Points on a hilly landscape, in no order, each with its height.
A climber steps from a point to the highest of its 3 nearest points, and stops where none of them is higher. Distance is the straight distance between rows; heights are no part of it.
(572) height 29.6: [ -1  22  24  -3   2 -69  -1  30 -12 -21  35]
(297) height 48.1: [ 12 -13   3  11   0  28   4 -24   6  -1 -15]
(396) height 29.7: [ -1  -6 -18 -85 -53  27  11   7  11  18  -4]
(109) height 21.6: [-29  25 -25  63  46 -56  -2 -24  15  -9  41]
(227) height 36.5: [ 13   1  -9 -44 -33  28   6  -9  -1   6  -3]
(562) height 35.9: [  7 -17   4   1  -4  53   5 -20   2  20 -29]
(406) height 30.4: [-35 -29 -19 -97 -45  58  -3  -7  24  31 -21]
(13) height 12.5: [-18 -17   9  46  43  95  16   9 -25   8 -72]
(94) height 5.1: [-15 -24   4 -21   1  82  16  -9 -11  34 -54]
(167) height 19.3: [-11 -25  12   8  16  79  14  -6 -18  30 -63]
(482) height 25.8: [ -6  28   0  23  16 -65  -4   8   3 -20  40]
(41) height 63.9: [ 21   3  49 -38 -13 -94  -1  46 -32  -2  28]
(40) height 33.2: [  0  25   0  26   7 -49  -9   3   7 -24  34]
(198) height 25.2: [ -1 -23  12  22  19  67   1 -12  -9  15 -53]
(274) height 52.2: [ 10  21   4  -5 -22 -21  -7   8   1 -18  27]
(147) height 53.3: [  1  -4  -7  40   4  19  -9 -25   7   1  -6]
(56) height 39.2: [-17  15 -17  64  39 -34 -15 -26  21 -14  29]
(315) height 49.5: [ 12  -3  -2  30  -5   1  -8 -19  13 -11   7]
(480) height 48.0: [ 16   7  -9 -60 -39  17   8   7  -4   1   4]
(218) height 62.5: [ 29   7  -5 -28 -28   0   3   6   0  -7  13]
(73) height 62.1: [ -7  -8  -2  69  26   3 -11 -27  16   0   2]
(524) height 32.5: [-26 -29 -13 -75 -37  64   4  -8   8  34 -34]
(228) height 43.4: [ 14  13  -3  11  -7 -36  -9   9   3 -17  26]
(251) height 0.7: [-34 -16   0  67  54  87  13  13 -20  11 -68]
(162) height 57.7: [ -2  -3  -6  51  21   1  -9 -29  16  -3   5]
(492) height 63.3: [ 19  17  10 -20 -24 -38   1  23  -9 -18  23]
(208) height 45.6: [ 15  -1  -7   6  -5   9  -3 -16   5 -11   5]
(433) height 22.9: [-10  22  12  18   9 -77  -4  24 -10 -24  42]
(501) height 45.2: [ 11   8   3   6 -14  -7  -6  -4   9 -21  20]
(53) height 24.5: [  5  18   8   6   2 -60  -6  26  -4 -27  32]
(323) height 61.6: [-12  18 -19  54  35 -43 -13 -21  18 -24  29]
(189) height 49.3: [ 20   3  -3 -10 -18  15   1 -13  11  -2   3]
(176) height 3.0: [-21  29 -15  41  45 -80  -4  -1  11 -20  43]
(481) height 63.8: [ -4 -23  -8 -47 -28  52   8 -19   2  28 -23]
(125) height 61.9: [  5 -14  -3 -13 -14  56   8 -18   5  20 -29]
(338) height 63.5: [-26  10 -32  72  64 -44  -7 -35  26   0  18]
(233) height 54.7: [ 22  17   0 -49 -38 -24   5  27 -10  -7  15]
(424) height 39.4: [ 17  11  26 -32 -10 -73   0  41 -24 -15  27]
(405) height 59.7: [-13 -22  -2  69  44  51  -8 -15   3   6 -36]
(150) height 41.4: [ 15   4  44 -53 -13 -80   2  52 -28   7  27]
(257) height 18.6: [-26 -31  -5 -39  -8  74   6 -13  -3  35 -45]
(472) height 48.8: [ 17   5  -5 -81 -46   2   6  26  -3  -3   4]
(159) height 51.3: [ 22   5   7 -75 -38 -32   5  40 -11  -4  12]
(545) height 52.9: [-14  -8 -14  84  54   1 -11 -33  19   4  -8]
(3) height 54.1: [-14  -4 -12  68  39 -15  -8 -34  21  -4  11]
(149) height 44.6: [ 24   4  28 -62 -31 -51   4  50 -30   4  17]
(104) height 53.7: [ 25   8  -5 -55 -43   4   6  15   0  -3   7]
(415) height 34.1: [-11 -24   8  36  31  77   7   1 -20  17 -58]

Call two points neighbours if one is among the 3 nearest of the other. Go from one point of each pair to the other, from neighbour to neighbour, staying as high as possible. Name the lowest point that can't be avoided.
(338) / (481) -> (297)
(492) / (41) -> (149)
(338) / (73) -> (3)

For each start below, name the point where the climber stops.
(472) -> (218)
(198) -> (481)
(228) -> (492)
(572) -> (41)
(208) -> (73)
(501) -> (492)
(149) -> (492)
(94) -> (481)
(227) -> (218)
